A landscape with many valleys, sampled at points; each row gives a point and its height.
From any point a ball rolls to the lowest of the 4 points nearest to it. It stops when none of these is lower. Distance is the straight distance between rows; heights are no part of it.
karuk: [142 146 113 112  92 150 111 128 139 161 152 169 125 123 115 144 118 130
 122 118  87 120 139 129 158 163 148 158  97 136 139 151 154 151 129  90
 105 116 150 158 117 173 119 128]  h=46
Fiz: [135 135 138 125  92 180  66 140 155 173  91 125 118 131 188 156 143  86
 152  88 164 143 135 129 138 179 119  95 132 134 164 199  68 146 123  88
 136 133  57 159 106 139 139 175]  h=505
giva: [159 131 119  85  98 161  91 134 129 126 166 152 132 142 141 150  98 134
 110 111 107 103 146 142 126 176 131 105  92 100 149 153 139 120 118  89
 125 113  95 155 145 161 143 127]  h=56
lus: [113 120 102 123  83 136 117 123 131 176 149 170 124 123 125 146 104 114
 128 117  93 105 128 130 153 170 143 164  93 141 135 155 144 152 125 111
 110 121 168 153 117 153 123 152]  h=47
Nage: [119 153  91 142 138 129 144  95 140 119 128 167 162  92 116 161 138 109
 138 164 136  89  94 101 118 151 113 182 191 108 109 112 133 120 103 149
 135 155 101 109 141 121 110 133]  h=226
Mafa: [ 82 116  90 175 162  46 144 119 139  63 114  76 134 114 146  97 145 152
 112 130 112 146 148 128 100  90 107 158  98 133 120  55 130  90 162 102
 132 110 169 109 143 125 106  59]  h=90
libe: [118 126 136 109 103 167  54 138 122 152 137 159 108 177 146 133 116 129
 129 107 150  98 130 149  93 157 112  88  97 107 146 208 104 131 113 122
 162 132  68 138 156 121 120 162]  h=39
votam: [153 139 177 133 139 173 102 121 100 197 225 150 107 178 141 122 118 143
 131 140 120 102 171 176  89 139 123  85 130 179  71 142  91 165 137 130
 151 149  73 119 109 119 190 183]  h=75
duk: [ 82  96  72 113 105 106 133 128  74 165 110 176 155 128 127 161 123 102
 197 121 121 158 151 124 156 137 130 139 110 150 171 151  88 112 111 126
 129 109 117 170  75 155 146 182]  h=403
tud: [157 120 157 171 152  96 143 130 131 104 112  64 115 124  75 104 148 138
  96 116 134 141  92 105 137  94 142 165 124 146 138  95  89 126 118 104
  83 132 154 138 119 111 115  96]  h=152
nad: [149  81 183  61 137 108 142 144 126 124 115  98  97 142 129  63 150 115
 138 137 108 147 132 117 140  92 160  72 113 143 122 110 148 123 123 146
 137 108 162 107 170 108 128  65]  h=34
Lefe: [ 85 104  79 115  94 118 118 125  88 179 120 188 141 133 110 144 106 118
 168 122  96 121 143 122 165 165 132 168 101 168 153 159 116 141 136 122
 122 134 142 158 108 150 136 152]  h=70
vamad: [165 146 192  75 111 143 116 169 169 113 161 133 114 129 136 132 120 135
 122 135 131 121 127 157 129 159 122 101 124 115 180 146 171 102 135 148
 169  91  96 117 138 151 161 126]  h=51
rel: [138 146 227 136 138 137  99 146 158 114 151 122 120 152 145 131 111 134
 113 132 166 131  88 156 130 122 130  59 161 153 117 115 184 126 161 154
 131 114  85 109 131 157 194 160]  h=114
bomav: [166  96 141 158 132  91 126 124 158  83 129  43 135 136  94  96 141 122
  92 114 145 145 110 103 140  73 153 112 102 106 111  48 104 144 140 111
  88 156 144 107 140 136  94  71]  h=263
zan: [158 160 176 105 144 172  93 118  93 200 222 145 103 177 152 112 114  96
 138 138 131  90 177 195  89 134 139 101 123 188  91 147  89 135 138 129
 129 139  70 143 111 109 185 210]  h=116
vun: [ 91 111  91 172 143  54 141 122 137  62 108  82 136 105 125  84 143 166
  92 135 101 146 146 152 108  90 100 143 115 142 131  48 130 114 167 113
 140 112 184 106 147 111 107  64]  h=101
lebe: [115 144  94 125 113 121 151 115 118 111 124 144 136  97  77 125 155 129
 128 175 140 111 109 111 129 118 128 180 163 143 159 120 154 155 100 155
 120 131 117 130 138 112 120 128]  h=16
Muki: [ 90 122  67 119  98 128 136 125 121 183 129 177 143 116 119 128 118 111
 161 117  80 110 139 120 144 159 132 176 107 152 152 160 116 138 119 146
 126 125 151 155 110 147 120 149]  h=53
Kamil: [104 125  82 138 126 120 143 117 114 182 117 188 176 114 138 136 129 114
 159 141  75  98 136  89 131 184 125 163 125 142 128 168  86 110 114 162
 148 114 137 117 112 134 118 152]  h=150
neke: [132 123 162 140 135 176  79 123 121 200 184 141 102 180 168 130 104 135
 137 118 145 104 143 193  89 134 138  74 144 168  99 179  96 181 146 146
 141 160  95 156 125 103 166 211]  h=96
kir: [117 114 108 188 122  79 129 132 171  86 124  79 137 136 121  86 136 149
  85 130 121 136 132 156 129  83 153 150  99 128 132  12 115 139 190 109
 101 135 180 129 119 121  90  79]  h=250
navar: [128 137 118 180 129  96 154 131 179  78 135  75 150 156 118  80 123 138
  77 131 117 151 132 170 118  83 175 133  89 112 122  13 139 131 198 102
 111 140 188 110 115 116  82  79]  h=366
Zeruv: [ 75 106  73 121 103 117 133 131  93 184 114 182 153 114 148 151 114  94
 198 139  88 137 156 108 133 153 121 161 116 146 134 166  80 114 119 159
 141 125 134 144 105 145 143 163]  h=220
gidi: [126 118 108 111  98 147 130 136 154 181 150 179 131 129 118 138 136 133
 120 137  94 113 151 119 152 160 144 156 116 129 139 158 152 168 125 121
 126 118 177 136 120 154 114 154]  h=50
ruv: [127  82 197  86 102 107 155 159 120 132 124 101  98 150 125  83 129 112
 151 143 122 149 131 137 126  97 138  68 106 135 138 135 163 109 135 142
 117  95 146  96 176 110 147  74]  h=13
Gupet: [126 175 114 145 157 103 169 115 111  89 105 123 140 108  89 105 138 138
 122 155 124 130  97 135 108 111 134 182 160 142 171 114 129 113 106 140
 115 125 129 137 120  87 115 109]  h=171
nakom: [141  97 187  62 102 115 169 146 104 119 145 105 100 139 116  93 129 116
 163 163 139 141 149 125 123 106 138  67 112 122 143 135 179 106 125 129
 129 108 137 107 150 132 162  87]  h=45
nuner: [103 133  97 125 103 133 125 121 133 175 126 185 145 112 107 135 151 152
 145 139  83 101 129 110 145 158 100 180 124 161 141 171 117 148 115 152
 144 139 156 128 121 146 113 147]  h=74
seze: [ 87  87  76 120  85 133 102 114  87 177 124 169 120 129 116 181 120  91
 179  95 126 144 144 151 150 151 121 143  95 136 161 170 117 121 128 123
 114 114 130 184  90 162 148 179]  h=550
vubo: [176 141 133  85  89 157 103 146 150 150 165 150 130 135 139 140 115 135
 116 131 118 121 136 120 142 185 127 123 102 119 128 133 150 126 139  80
 120 121 147 131 112 174 136 136]  h=41
rog: [110 156  98 129 127 106 169 126 122 110 120 150 141  83  70 121 147 131
 131 184 134 108 103 114 124 131 134 189 171 131 146 119 145 145 102 163
 141 145 119 121 130 112 114 122]  h=2
ner: [118 146 105 149 138 129 145  96 134 169 126 171 176 100 126 141 127 140
 150 147 110  79 103  77 133 165 114 171 155 116 102 140  76 119 111 163
 141 158 142 121 124 150  96 140]  h=384
Boka: [167 106 178  63 123 144 165 146 117 112 103  96 106 150 124  83 128  98
 126 144 112 144 150 106 119  98 141  82 122 127 139 125 137 138 112 113
 113 118 146 107 158 117 141  78]  h=54
kuno: [123 164  92 149 191  93 167 103  82  71 105  95 130  97 151 137 128 165
 145 158 137 145 119 122 100 104  96 135 136 116  79 103 124  74 103 100
  94 121 157 113 119 116 114  84]  h=85
mub: [109 162  88 147 183 134 182  97  87  88  88 118 126 108 159 163  96 166
 127 140 149 159 119 128 123  83  98 150 168  97  70 126 201  89 116 138
 119 151 188 121 127  96 106 108]  h=258
kobal: [105 144 107 178 157 131 143  90 136 172 125 160 185  91 130 162 118 111
 152 150 105  81 109  78 128 167 114 176 177  96  89 146  76 111 111 160
 133 158 127 118 120 153  94 163]  h=241
Vegot: [153 150 146 169 160 105 153 120 114  79  89  84 104 121  80  96 143 157
  99 125 130 132  83 112 126  97 139 175 144 152 140 118 117 118 114 124
 112 118 145 129 117 109 120  95]  h=117
Pemag: [121 132 170 128 107 165  81 135 139 122 155 152 102 163 146 157  91 148
 106 101 134  86 125 170 106 140 129 112 119 130 119 184 152 159 111 150
 162 108  59 127 173 125 170 156]  h=29
Nuz: [176 121 175  57  98 122 157 163 137 125 146 110 106 142 116 122 133 152
 133 176 139 148 145 114 117 132 133  90 115 105 168 143 177 111 124 130
 124 106 128  96 140 137 156 119]  h=55
lede: [130 124 129 162 162  72 154 113 127  73 111  74 122 113  73 114 142 172
 108 109 130 149  89 107 116  84 124 165 128 143 127 107 102  96 119 116
 109 110 154 128 111 115 104  94]  h=115
Zuke: [120  89 196  68 122 122 138 156 127 132 115  86  97 136 122  78 119 108
 145 117 105 147 131 140 129  92 143  72 115 146 118 129 155 128 134 137
 139 110 157 101 194  93 140  76]  h=27
sis: [112 130 104 139  91 139 137 127 128 177 137 176 147 111 108 138 127 122
 144 132  93 117 139 113 141 164 148 162 109 161 135 156 145 156 138 123
 115 111 158 153 116 150 122 134]  h=48
Nafi: [130 129 199 153 139 176 121 142 149 127 170 141 121 142 174 151 110 146
  98 125 131  97 122 156 124 138 120  79 143 174  97 109 151 187 136 163
 128 111  41 103 144 139 203 159]  h=24
subi: [145 104 112 165 125  94 110 136 157  63 129  56 137 125  93 102 141 107
  83 113 121 147 119 137 148  75 152 121  97 101 119  21 106 146 162 118
  90 135 152 118 143 121  85  63]  h=237
lutu: [108 139  76 161 187 104 169 102  95  73 105 107 138  93 176 136 107 147
 114 138 109 145 146  97  96  90  88 132 136 117  63  92 134  90 115 106
  96 126 158 110 132 128 110  72]  h=134
tama: [128 126 119 132 109 138 174 138 121 120 117 143 117  91  86 117 137 125
 102 179 152 118 114  92 137  96 146 163 152 144 161 122 169 180 113 145
 106 133 118 136 121 117 128 115]  h=43
sude: [152  90 128 132 112 106 123 145 158  69 155  58 133 162  80  75 143 115
  87 124 124 139 135 128 141  92 170  82 110  81 132  38 123 151 161 159
 151 156 130  96 153 112  67  54]  h=284
goz: [164  97 153 155 145  83 126 121 144 106 115  75 115 129  74  95 160 133
  81 111 125 135 100  93 135  90 149 104 117  98 111  71  98 154 137 115
 106 149 147 113 128 133  92  64]  h=242
togiz: [ 89  95  75 118 107 113 139 122  84 186 100 168 168 115 142 155 124  94
 192 135 102 134 171 120 128 160 113 137 113 145 154 161  84 108 106 163
 145 113 117 151  71 140 149 179]  h=358
fana: [133 128 106 136 109 118 139 134 135 175 149 162 139 103 102 128 151 165
 119 132 106  97 123  91 151 149 127 184 133 154 131 161 140 153 112 136
 151 142 158 130 118 158 105 151]  h=58
Vol: [ 95 130  99 164 190 142 193 116  88  99  91 103 124 121 159 159 113 142
  85 103 126 170 131 100 162  60 102 158 140  90  63 118 190  98 132 142
 135 135 187 117 166  70 106  74]  h=205
vukeb: [152 125 205  66 118 119 142 169 143 120 151 126 114 157 121 116 122 140
 133 150 147 156 140 136 135 126 123  90 113 126 168 137 180  93 134 141
 151  97 124 109 134 147 162 133]  h=49
ravu: [125 134 143 113 114 157  52 141 142 154 123 163 103 169 143 129 114 128
 147  97 157 116 127 157 118 156 126  81 108 105 154 208  76 127 123 124
 152 160  59 147 140 125 122 180]  h=597
liva: [107 125 168 136 121 167  71 144 122 160 154 148 102 178 149 156 105 165
 130  99 141 100 123 167 100 142 131  82 114 122 108 195 125 170 112 172
 166 122  85 134 143 119 148 211]  h=121
bam: [144 127 125  91  92 169  71 131 134 114 155 159 112 157 138 147 107 121
 121  87 129  81 125 163 114 179 133  96  95 101 146 178 131 126 112 115
 126 125  70 133 161 156 124 123]  h=125
fofiv: [ 98 115 111 156 161  43 150 116 120  55 131  84 124 106 103 111 142 154
 113 135 134 146 122 133 103  87  95 162  98 135 119  79 117  86 142 103
 124 106 165 121 134 135 127  72]  h=79
fuv: [115 112 114 136  84 148  85 123 115 157 126 146 116 146 122 174 102  97
 166  96 144 147 135 126 121 159 132 111  88 105 148 157 128 119 119  88
 114 127 101 176  84 164 130 168]  h=144
Novut: [155 141 148  97 116 155  75 141 141 116 155 158 114 140 150 155 106 141
 127 108 109  97 141 163 130 188 135  99  95 100 162 166 150 123 118 120
 144  83  75 142 158 151 152 133]  h=66
gim: [106 126  87 147 174  56 163 112  97  60 110  85 152 112 116 117 138 155
 115 129 126 151 121 142  91  99  90 150 111 135 101  85 118  75 125  96
 109 109 166 109 142 107 115  60]  h=59
zuva: [134 113 210  80 112 120 128 167 135 117 139 115 110 161 117 130 117 134
 149 152 152 163 107 153 124 106 128  75 125 129 144 134 198 100 146 152
 139  99 127 120 141 136 175 137]  h=82
Berim: [130 109 200 102 113 120 121 145 119 111 137 108 111 157 118 119 107 109
 157 152 157 165  88 161 133  86 119  53 116 137 130 113 191 116 154 161
 121  96 135 106 153 145 183 132]  h=10
tiba: [114 146 107 155 141 130 147 102 144 184 115 180 172 107 123 142 122 129
 149 167 104  92 127  84 138 168 110 176 158 125 114 146  83 113 121 157
 147 139 129 110 110 149 100 147]  h=431
gevo: [114 135  88 152 191 135 206 130 112  84  87 100 136 145 151 166 145 139
  69  98  84 152 135  71 171  62  98 185 125  87 111 106 178  69 140 158
 174 124 172 114 182  47  97  70]  h=238
zaz: [139 144 143 151 124 126 168 122 113 104  95 114 102 111  93  95 133 115
  95 153 117 148  93 100 128  93 157 166 151 158 175 122 142 148 105 141
  96 123 135 150 117  98 124 108]  h=84
riv: [127 185  95 140 186 138 169  86  93  92  93  94 147 103 141 130 117 152
 154 149 157 146 115 136 101 112 126 154 172  89  88 105 148  62 121 120
 103 133 172 122 120  96 111 107]  h=177
nizen: [176 114 187 131 148 124 140 130 149 126  95  77 107 140 103  77 138 118
  93 129 109 138 124  93 142  88 142 102 126 135 120 116  92 151 119 117
  85 151 151 113 119 103 110  76]  h=261
Losed: [157  98 146 157 137 102 133 125 151  97 125  50 133 140  97  84 151 118
  83 123 132 131 126 106 144  82 158  89 105  78 103  49 101 163 134 139
 109 149 129  91 132 119  85  54]  h=206
zin: [134 129 123 119  96 166  84 131 159 173  86 149 101  96 181 164 139  73
 160  91 164 140 127 135 146 168 120 111 162 150 180 194  78 151 133  67
 122 145  70 173 115 132 146 175]  h=535
daza: [167 140 134  86  88 143 133 141 153 161 147 141 119 108 120 136 144 146
 108 167 146 126 135  97 148 141 136 122 134 121 135 132 172 155 131 105
 105 135 151 133 103 163 126 144]  h=570
nubu: [133 100 194  93 136 110 137 171 147 150 123  75  82 157 138  75 141 118
 143 116 102 158 122 129 128  82 141  64 116 141 119 102 155 124 131 158
 134 107 192  85 186 112 135  83]  h=112
luvu: [134 121 159 119 131 173  78 120 114 206 198 137 116 175 196 104 103  93
 158 107 152 111 157 186  96 111 141 112 165 183 113 156 100 166 146 136
 112 142  86 152 128  97 176 216]  h=104
bovu: [175 104 160 152 144 102 135 110 141  95 115  63 113 133  76  86 143 153
  92 110 129 145  92  86 135  85 138 115 118 126  94  73  87 151 138 114
  92 145 149 124 117 124  94  74]  h=213
naton: [112 104 131 122  97 152  93 134 115 179  96 147 129 121 134 194 137  95
 178  81 171 175 127 138 167 175 122 149 130 150 178 190  93 125 115 103
 139 138 101 182  66 155 145 192]  h=484
sizup: [138 133 163 137 140 165 108 130 114 137 172 141 117 151 160 139  97 137
 109 132 132  86 148 157  82 141 129  52 138 182  63 115 134 187 128 153
 151 117  51  93 145 135 204 169]  h=229
nuno: [109 151  92 150 127 115 134 102 138 173 135 176 173 101 111 117 151 149
 145 156 118  67 119  78 127 154 116 171 160 117 119 145  90 139 112 163
 156 131 123 101 116 139  98 142]  h=423
pul: [124 107 125 111  91 170  65 136 121 130 140 160 116 169 136 155 118 107
 161  95 150 110 140 130 121 182 125  79  84  94 152 188  93 136 130 105
 139 144  76 149 124 152 118 156]  h=659
viti: [120 133 122 127  92 159  86 142 141 186  88 138 119  96 160 188 144 104
 173  78 174 170 119 131 169 182 122 124 140 169 190 190  76 130 117  85
 133 136  89 169  92 142 158 185]  h=526
Vof: [189 156 167  61  95 150 124 148 152 135 166 149 127 130 131 136 135 137
 121 151 130 118 148 125 135 161 115 119 111 116 138 139 159 125 139 104
 129 114 121 117 111 162 140 127]  h=348
giko: [ 95 119  93 105 101 100 123 127  82 181 101 152 161 114 142 175 143 114
 199  98 136 157 166 127 155 158 112 137 131 150 175 170  74  96 102 134
 146 120 111 161  60 153 150 199]  h=432
Kurid: [174 130 174  60 109 137 136 167 142 115 148 132 121 143 131 127 125 166
 121 158 155 136 139 137 133 144 115 102 130 112 162 148 170  94 126 124
 138 102 124 103 130 153 155 138]  h=40
dipab: [111 147  90 148 198 127 184  98  91  83  91 105 117  96 159 168 111 141
 112 122 148 156 132 119 121  88 102 158 159  87  47 108 173  99 121 113
 109 141 191 132 129 107 102  94]  h=246
Kevis: [158 129 140 108  92 134 171 129 136 124 115 138 112 103 110 136 130 130
 112 179 148 128 105  96 131 106 156 129 137 132 141 119 178 188 113 117
  84 141 116 140 112 137 136 121]  h=132
telap: [145 133 210 101 122 133 105 151 157 117 144 114 115 156 122 139 117 151
 134 135 148 147 106 170 146 123 127  78 134 129 148 132 193 100 149 149
 156  98  97 113 149 137 191 150]  h=68
zegon: [172 130 145 105 101 147 164 131 132  91  98 116 111 107 127  96 128 105
 114 162 128 133 131  91 124 102 155 119 144 124 140 120 161 186 103 112
  86 136 139 131 107 111 134 114]  h=225
vozas: [132 137 180 128 119 157  75 160 151 104 161 146 104 137 159 145 101 147
 111 101 123  92 128 169 117 147 124 104 126 139 151 152 171 134 128 151
 173  81  67 126 170 141 173 149]  h=4
vil: [171  98 162 143 134 104 109 124 167 112 137  63 122 151 106  69 163 126
 112 114 123 137 127  89 142 100 144  76 113 103 112  76 102 153 123 130
 128 166 142 106 138 136  89  64]  h=157
foron: [146  93 192 102 139 116 108 171 156 135 144  67  87 148 100  63 161 140
 121 127 115 118 130 104 147  89 141  65 118 112 120 106 127 132 135 165
 164 133 175  82 160 102 102  74]  h=141
Kag: [138 130 106 102  80 164  72 126 117 138 152 171 113 149 121 164 100 102
 150  97 106 109 136 142 138 174 145 119  75  96 136 168 134 142 124  91
 107 133 115 154 124 159 128 137]  h=52
sogid: [128 117 130 176 143  69 144 126 148  73 120  66 105 122  83  99 154 159
  89 100 117 153  80 111 129  60 138 136 110 138 107  86 114 128 134 106
  96 136 159 136 120 120 109  86]  h=94
gifa: [122 150  90 135 196  84 178 108  92  64 104  90 134 110 115 109 145 165
 131 144 135 149 119 128  87  94  98 153 124 127  98  98 115  64 116 110
 110 109 159 105 119 121 118  71]  h=1
rupi: [129 185  84 139 191 139 164  92 125 104 121 126 157  88 142 152  99 114
 139 149 155 138 110 148 123 134 126 172 195 101  96  93 175  67 136 104
 123 144 181 130 150 106 114 128]  h=185
puvu: [112 141 102 174 157 118 145  91 131 130 140 164 174  84 126 179 125 100
 159 138 135  94 101 104 125 160 115 182 180  96  79 115 128 105 124 150
 143 160 118 133 157 137 122 140]  h=210
kugi: [102 144  88 144 196 130 199 102  86 105  73 129 134 120 155 170 105 145
 119 137 160 155 125 128 142  67  99 159 139  76  82 133 203 112 108 145
 129 146 206 116 150  79  91  98]  h=233
Rize: [100 142  80 150 198 125 180  91  98  85 101 106 122  90 180 158 127 142
  95 112 112 155 139  98 117  92  96 136 131  97  49 106 172 115 128 123
 104 136 186 109 147  98 110  72]  h=164
lotab: [142 138 105  97  90 166  95 129 123 144 155 178 123 131 129 163 101 109
 127 113  98 113 132 148 138 183 153 141  81 107 146 160 142 136 136  90
  98 128 135 152 125 158 148 131]  h=44
Diso: [150 181  91 139 167 138 138  91 116 103 124 139 168  84 138 144 132  99
 144 165 144 123 109 146 102 137 139 179 184  97 111  88 144  88 128 131
 133 142 125 125 150 102 118 118]  h=175
Sev: [170 123 166  65  83 149 166 148 133 120 125 122 127 139 119 116 133 123
 130 173 156 128 163 104 127 107 117 115 110 108 147 125 167 148 115 114
 111 122 140 106 123 139 139 123]  h=89
Duz: [104  90 118 184 130  64 139 115 147  73 126  65 121 116  98 108 141 149
  94 121 130 157 108 125 131  77 119 144  94 141 120  48 125 123 150 116
  96 110 156 115 145 130 109  73]  h=88
tulef: [ 92 136  83 156 198 124 190 110 116  76  83 101 123 107 187 150 118 142
  78 106  94 158 137  80 140  64  93 148 125  90  64  91 191 100 147 124
 125 119 177 121 151  92 113  82]  h=209
fogub: [159 140 136 156 122 129 136 131 172  56 129  65 151 171 107  76 126 122
  87 146 119 135 134 175 124 105 176 109 100  91 123  12 117 120 196 118
 120 157 192  84 125 102  93  69]  h=301
fupa: [118 140 111 117 103 108 155 124 136 149 134 178 137  97  83 120 147 147
 117 161 142  96 106  94 132 144 105 176 167 128 147 140 166 169  99 157
 137 131 131 116 121 125 113 133]  h=23
pimod: [136 138 169 131 130 171  95 142 105 180 192 155 107 170 162 114 115 132
 120 113 148  93 162 167  94 130 133  90 139 154  66 151 102 177 133 134
 144 148  86 143 143  93 179 200]  h=86
Ludor: [119 168  87 155 166 133 152  99 142 109 129 161 181  75 126 174 131 104
 146 146 146 106  92 120 118 150 130 177 194  92  93  89 140 104 123 139
 129 159 107 131 153 132 122 116]  h=193
pavu: [116 175  88 150 185 135 174  96  99  95  97 109 145 117 148 139 116 149
 137 149 154 154 121 128 104 112 110 144 175  91  74 108 165  82 115  94
 111 145 190 129 128 105 102 124]  h=219
Zoge: [ 96 128  96 150 133 142 146  97 118 181 113 174 183 124 152 130 122 110
 168 133  68  94 129  88 135 191 126 168 149 128 107 146  73  99 107 166
 138 124 131 147 129 138 108 160]  h=176
siro: [ 90  99  86 129  93 124 102 133 103 178 116 146 128 128 110 186 137  87
 165  82 153 179 123 147 167 161 122 131 114 150 180 177 109 120 130 111
 132 130 110 166  56 149 144 194]  h=508
sifor: [112 112 100 120 106 148  91 114 120 158 149 169 124 131 117 176  99  87
 136 104 107 140 129 139 143 174 136 135  92 142 138 154 127 142 131  88
 103 124 125 168 107 149 133 153]  h=26
nur: [ 72 131  76 159 168  72 138 122 134  73 113  95 129  98 164  95 155 147
  95 143 115 150 173 127 111  93  96 143 122 121 120  53 130  85 175 119
 137 113 179 107 144 131 111  63]  h=97
pir: [150 104 122 153 139  96 118 136 163  62 135  59 143 164  91  72 139 103
  78 123 132 126 138 138 131 107 170  96  96 102 121  26 110 141 158 125
 126 152 142  99 144 123  64  41]  h=260
duf: [143 129 119 119  88 134 152 141 149 160 132 160 131 103  99 124 137 149
 110 173 136 113 122  90 150 134 128 152 136 133 138 147 158 186 132 119
  99 129 153 141 108 156 112 142]  h=247
bom: [115 107 156 121 107 161  76 151 135 202 164 126  97 159 183 122 120 101
 148 100 151 104 141 178  95 117 119 114 151 166 132 190  96 147 148 137
 133 142  93 173 151  91 163 216]  h=113
zon: [154  89 189 101 158 118 132 134 153 143 111  78 109 150 108  50 156 117
 121 125 117 132 141  94 129 111 141  70 113 114 121 112 117 141 137 148
 143 138 153  96 171 110 101  52]  h=91
pok: [112 130 127 118  90 159  89 131 136 157 116 134 119 109 156 180 139  89
 154  72 151 171 114 119 156 170 135 105 143 142 174 192  82 134 126  66
 141 143  83 188  80 150 140 192]  h=502
fero: [128 110 175 149 122 172  88 132 133 158 162 141 105 170 146 159  91 153
 107 113 132  99 121 165  99 120 131  76 117 141  82 146 134 190 123 159
 154 123  56 132 152 128 182 197]  h=187
lif: [113 134 101 138 114 127 148 136 133 153 138 184 142 102  98 125 148 148
 125 161 129  78 117  91 126 149 123 185 153 131 137 154 126 147 108 157
 147 130 127 105 123 152  95 147]  h=57
lir: [ 80 109  65 114  91 114 129 127  94 171 117 175 143 128 110 146 110 118
 182 117 107 135 150 138 144 164 127 146  96 146 164 164 101 140 117 122
 119 126 139 147  88 144 132 165]  h=191
rizo: [148 198  98 137 205 130 160 109 112  87 119 119 169  93 150 135 134 129
 136 158 157 151 110 147 111 144 125 171 188 110  92  96 145  58 124 111
 112 140 158 136 133  98 108 101]  h=188
giz: [ 89 124  73 109 107 118 149 120 101 176 117 190 151 123 127 128 123 100
 170 137  78 111 160 110 137 148 136 168 102 154 152 165  82 124 102 151
 140 113 139 144 102 135 120 156]  h=87
falit: [142 164 117 140 192  98 155 115 106  66 102 109 127 111 107 104 136 152
 137 149 133 137  95 130 114 115 113 186 155 146 126 110 126  63 105 115
 127 113 140 130 102 106 120 109]  h=186
Mebuz: [105 125  76 126 127 136 148 110 100 178 102 168 188 102 152 136 121  87
 175 152  85 107 154  96 130 171 132 152 143 138 128 154  79 115 105 156
 148 113 138 140 106 137 118 157]  h=19
Sisu: [142 123 128 110 107 179  50 138 152 163 121 145 106 174 158 138 123 106
 148 108 161 131 128 149 118 175 117  73 116 113 166 202  81 113 131 102
 141 148  76 156 120 138 117 184]  h=507
vebag: [167 134 173 139 129 138 153 109 123 101  73  99 109 122 104  87 130 111
  92 139 118 122 105  96 151  99 161 131 144 148 130 114 132 160 112 126
  78 140 148 137 122 109 126  96]  h=158
sef: [123 118 123 123  99 172  61 127 138 165 105 148 118 142 154 153 122 101
 147 106 152 145 134 134 138 166 114  96 121 115 156 191  82 128 125  89
 136 154  71 162  87 154 117 196]  h=504
mul: [178 143 173  57 101 141 134 146 143 124 155 139 124 139 135 129 125 157
 128 143 128 133 148 124 138 155 120 112 105 119 165 141 170  99 125 111
 136  96 115 103 118 155 151 137]  h=0
kisob: [145 113 128 135 118 118 129 142 167  63 137  63 154 165  89  76 150 120
  86 125 111 132 134 153 137 107 168  89 113  95 126  33 133 142 177 149
 136 146 150  82 137  96  61  52]  h=285
vadub: [125 130 182 126 129 169  90 157 151 115 164 143 113 150 161 143  98 146
  98 110 135 108 120 161 133 136 145  92 141 154 139 143 172 161 138 150
 158  87  63 118 162 132 196 160]  h=20
vutev: [137 123 116 173 119  80 139 131 165  77 136  69 147 131 105 100 118 136
  82 121 125 139 131 159 124  85 168 132 125 107 133   4 115 129 191 111
 103 142 175  87 122 122  91  68]  h=416
Nuv: [156 143 168 122 138 159 107 133 101 167 203 141 114 167 151 128 122 149
 131 143 112 115 175 181  84 132 110  77 140 186  54 147 108 174 125 140
 127 138  68 114 116 124 181 196]  h=25
bele: [111 131 103  97 101 117 101 134  92 161 101 160 142  99 142 183 153 122
 167  74 144 175 135 138 182 162 112 163 135 158 187 176  90 108  99 122
 142 106  97 152  69 154 157 192]  h=437
Gule: [142 190  91 141 177 117 151 107 110  89 108 133 168  84 128 119 130 126
 138 161 139 109 116 133 106 123 137 197 177 123 137 110 131  83 111 133
 119 131 125 123 134  99 119 111]  h=145
sofed: [113 135 165 141 113 163  73 142 134 181 163 154 108 194 161 118 122 139
 131  88 154 111 131 170 106 136 135 101 129 137 133 201  97 161 130 138
 169 130  78 154 149  93 148 221]  h=109
givev: [106 124  99 123  96 109 102 131 102 174 116 159 134 110 116 188 149 105
 183  89 151 164 136 140 177 161 117 140 120 151 176 172  86 114 103 124
 147 130 107 164  53 157 141 201]  h=449
Musu: [142 122 129 115 104 162  53 151 123 128 136 157 117 181 118 144 107 135
 135 109 132 101 128 153 102 155 105  85  86  92 142 191 115 126 111 126
 160 126  63 140 146 144 122 148]  h=632
Kat: [ 89 113  68 147 172  54 150 112 128  59  94  96 128 103 147  97 154 166
 112 134 106 145 139 117  99  99  96 143 112 126 105  78 118  89 157 105
 121 103 158 101 149 126 108  45]  h=83
sufin: [120 145 132 138 108 120 167 122 127 116 109 151 112  85  99 120 139 137
 111 173 144 112 113  96 135 128 152 175 158 143 164 131 155 186 107 153
 128 125 127 123 116 124 105 129]  h=28
rufa: [117 112 142 126  86 158 121 134 122 170  89 144  94  69 161 212 155  91
 161  62 143 164 112 151 180 168 130 148 146 177 182 197  82 143  89 101
 149 143  67 181 103 150 185 200]  h=628
Nebi: [113 121 150 129 111 149  71 147 123 120 166 160 105 173 133 151 101 148
 133  94 160 100 131 161  97 146 118  97 100 109 130 191 134 148 117 150
 155 109  73 130 158 130 144 169]  h=222
Gugu: [135 167  95 130 152 110 152 116 116  80 113 137 152  92  91 106 139 133
 138 163 138  97 102 117 109 133 138 203 192 129 162 103 130 110 100 151
 128 134 116 118 140 106 115 117]  h=73
repi: [110 133  90 125 128 108 142 118 134 177 128 190 158  95  98 114 141 143
 145 144 101  81 132 100 140 163  99 177 144 121 124 157 101 136 112 165
 159 139 135 115 110 146 103 137]  h=279
suges: [124  99 117 198 129  70 118 134 156  76 120  60 138 124 110  95 127 133
  62 110 124 150 112 133 120  81 140 124  94 122 128  30 127 143 156 101
  93 123 163 124 138 119 103  82]  h=105
neri: [108 110 147 113  98 172  69 154 142 178 130 151 110 171 180 115 131 117
 160  80 167 106 138 167  98 131 108 101 144 142 144 204  89 136 139 135
 164 137  71 147 150  98 155 218]  h=122
notef: [103 128  81 162 203 121 164 117 131  85  98 101 127  88 187 109 150 123
  67 141 102 157 168  93 121  86  85 136 135 115  83  82 140  93 157 121
 120 132 174 106 135 113 108  56]  h=156
nedaz: [144 141 196 139 151 167 110 144 167 111 160 123 118 143 165 127 104 130
  94 131 141 124  97 159 148 129 138  60 166 169 117 113 156 154 162 148
 138 100  61  95 130 138 201 158]  h=102
Gor: [148  98 172 102 126 109 128 140 154 133 119  66 117 156  93  67 166 145
 105 112 127 133 141  91 135  91 148  83 112 100 108  91 103 134 135 159
 142 158 142 105 146 115  74  71]  h=127

Call two points neighbours if one is among the 4 nearest of the other. Go from one point of each pair to the other, from neighbour to neighbour, staying as low as possible. Name the highest point that can't be avoided.
rog and sifor => fana
sifor and libe => neri
mul and gifa => Vegot
vozas and Nuv => liva
Mebuz and vubo => giz
vozas and vubo => Novut
Berim and mul => vukeb
